Points, in no order, along strands that fork, close into loops and pass close to each other.
(in the rows, 128 means zero)
Two points are linked if the straight distance between their rows is under 52. Some points are linked to none.
gek: 110 145 175 66 60 158 84 92 106 133 83 143 95 107 178 136
mik: 99 81 108 70 132 160 64 148 100 184 74 163 106 101 142 106
noli: 131 141 136 143 97 111 148 88 131 95 175 139 163 175 126 148
fosiv: 144 126 111 97 155 139 95 98 105 127 144 130 102 96 96 177
Nerus: 128 134 137 74 120 154 74 98 87 135 123 154 105 80 114 173
gos: 108 134 159 59 75 163 77 94 105 139 89 159 94 96 164 146
Siguk: 179 108 67 181 178 138 138 144 197 139 108 125 121 111 159 160
Ririp: 114 134 154 107 125 130 125 123 109 115 130 107 101 110 101 134
Mumis: 148 119 113 142 129 120 146 102 143 95 158 120 109 141 104 169
mumos: 110 110 131 74 132 157 79 125 94 156 106 151 97 90 109 138
Likul: 184 101 90 189 129 111 171 161 181 141 117 140 134 158 163 137
katur: 155 102 106 158 103 102 164 104 147 113 160 145 144 189 125 151
Neped: 157 116 102 161 142 119 168 151 157 116 135 121 119 145 116 126
Sesas: 138 119 113 143 117 93 164 113 136 135 150 172 177 205 125 114
sol: 145 133 127 140 112 119 145 93 137 89 173 121 123 150 110 168
Bufav: 76 147 177 119 92 116 131 103 109 116 140 106 155 156 131 90
bodo: 115 78 95 86 137 155 51 148 80 178 106 170 127 94 122 123
Zope: 114 124 136 161 138 105 170 171 139 130 133 119 150 156 126 65
nibi: 126 128 138 115 134 130 140 132 120 110 137 105 105 114 95 138
rike: 136 116 87 116 185 153 76 166 99 176 95 125 129 77 123 124
lali: 147 153 85 171 179 133 136 173 182 137 99 114 134 87 151 138
sibe: 105 130 159 68 90 155 87 103 99 139 96 147 89 91 135 146
vakoz: 83 153 162 128 109 115 144 92 119 116 157 143 193 175 129 95
pivin: 104 168 194 100 57 145 95 82 94 122 106 97 135 136 188 102
satud: 118 111 124 84 156 153 86 140 97 154 107 134 100 82 104 135
vogob: 73 129 154 132 126 101 155 120 124 137 144 139 176 179 124 63
tefep: 125 97 96 96 160 154 63 151 82 174 106 151 121 87 114 129
gifo: 156 117 101 132 143 126 127 91 142 98 161 119 100 126 103 181
Vomu: 169 130 85 187 152 122 163 168 195 129 105 130 129 123 163 141
lom: 138 132 123 149 158 133 154 174 148 126 114 103 112 113 121 104
Sakav: 93 143 145 131 119 102 152 100 127 126 162 163 189 188 124 94
sikom: 165 97 103 162 118 108 165 112 156 112 155 138 126 173 123 151
pime: 105 77 99 82 132 162 56 150 89 185 91 171 119 97 132 113
nusa: 140 122 123 147 131 114 164 138 142 105 149 118 122 150 107 127
Mepo: 145 130 120 146 97 110 148 85 142 88 173 132 143 165 122 162
gusi: 120 128 140 140 117 109 159 133 132 106 152 115 135 153 104 113
fur: 160 118 99 119 158 136 116 94 135 110 158 119 95 112 100 183
nad: 65 131 172 120 105 105 141 110 114 125 135 105 153 164 133 72
bap: 114 155 184 81 70 153 92 91 96 124 100 127 101 105 164 140
vuvus: 130 117 103 114 181 156 86 165 111 167 96 119 115 77 119 118
Mise: 139 152 102 156 186 136 131 182 164 143 95 107 130 80 141 122
getud: 135 130 121 171 143 105 174 180 156 128 124 123 144 146 137 84
vune: 177 118 92 190 141 115 169 171 184 131 113 137 127 139 158 132
Tov: 147 119 102 112 174 143 106 135 119 137 124 118 102 95 97 147
tera: 157 133 109 185 143 100 180 186 168 136 116 133 146 149 149 96
rono: 139 157 153 95 111 144 95 86 99 106 143 128 107 89 118 181
zimo: 79 154 173 125 97 115 135 93 115 109 154 119 178 163 132 99
purad: 110 163 165 128 91 124 133 92 108 94 160 114 156 142 125 133
Dazek: 178 83 94 171 110 96 170 131 155 145 138 156 144 199 147 134
peka: 152 133 110 101 149 141 101 88 117 115 151 126 100 102 99 188
lan: 66 130 163 124 116 102 145 113 117 130 141 126 166 173 130 65
faf: 85 132 145 130 132 97 157 112 127 137 151 162 191 190 124 77
zako: 109 157 183 92 73 144 102 95 97 115 118 111 117 109 146 135
togek: 124 135 130 131 170 142 129 182 137 149 89 97 109 82 127 100
pozud: 103 113 141 63 117 157 74 115 97 153 97 154 98 90 123 141
Galez: 155 132 103 165 164 126 159 174 170 125 111 113 119 116 130 119
bur: 105 142 166 101 105 132 120 115 105 115 124 106 103 113 115 132
teput: 161 144 84 181 171 125 146 170 201 135 97 120 133 99 165 145
Fola: 137 149 145 125 107 126 132 97 120 88 163 113 125 129 112 167
mimit: 94 120 143 148 128 99 167 146 129 131 142 128 160 171 120 64
tak: 104 134 157 124 112 116 144 125 118 108 147 106 124 141 107 114
nobem: 101 162 176 123 81 129 123 96 102 95 150 107 150 138 134 125
dum: 139 125 123 135 144 123 150 136 134 108 143 109 107 125 101 136
vozo: 181 89 93 182 115 101 169 143 164 146 125 151 137 186 153 130
ribag: 105 163 181 106 80 138 114 93 98 104 137 105 131 120 134 133
tirat: 165 134 103 190 131 96 178 190 175 141 109 144 154 155 170 106
dev: 132 155 152 108 107 136 115 94 109 95 151 114 114 106 114 170
Feges: 165 104 97 154 134 119 155 112 159 107 155 128 104 151 118 160
Kanok: 118 130 140 138 151 132 149 178 137 135 106 95 106 104 124 86
zopir: 119 159 149 139 95 120 139 86 123 90 172 130 167 164 129 137
kosag: 136 102 84 115 174 151 60 169 81 182 105 142 135 82 128 124
Zoves: 128 145 118 146 180 141 132 182 150 145 90 103 118 79 138 109
fevuz: 127 113 118 101 167 150 92 151 104 160 101 123 100 84 109 124

A piece is all that can be reached along the links. How many separate loops has the piece of each point below (a circle has one, a figure eight two, a Y none), and how many tips (points with one link)?
Ririp: loops 0, tips 3
pozud: loops 0, tips 4
Dazek: loops 0, tips 2
zimo: loops 1, tips 1

A tip is a point with one link. Name the tips that can be reached along the links from each point below, in the order of the rows.
getud: tirat
Feges: mik, fosiv, katur, rono
Zoves: Dazek, Galez
Ririp: Neped, bur, tak

Name the points in between on the shortest way along the links from the first point to the second, in order.
nibi; tak: dum > nusa > gusi
Kanok; Vomu: togek > Zoves > Mise > lali > teput
rike; pozud: vuvus > fevuz > satud > mumos
Fola; gifo: sol > Mumis
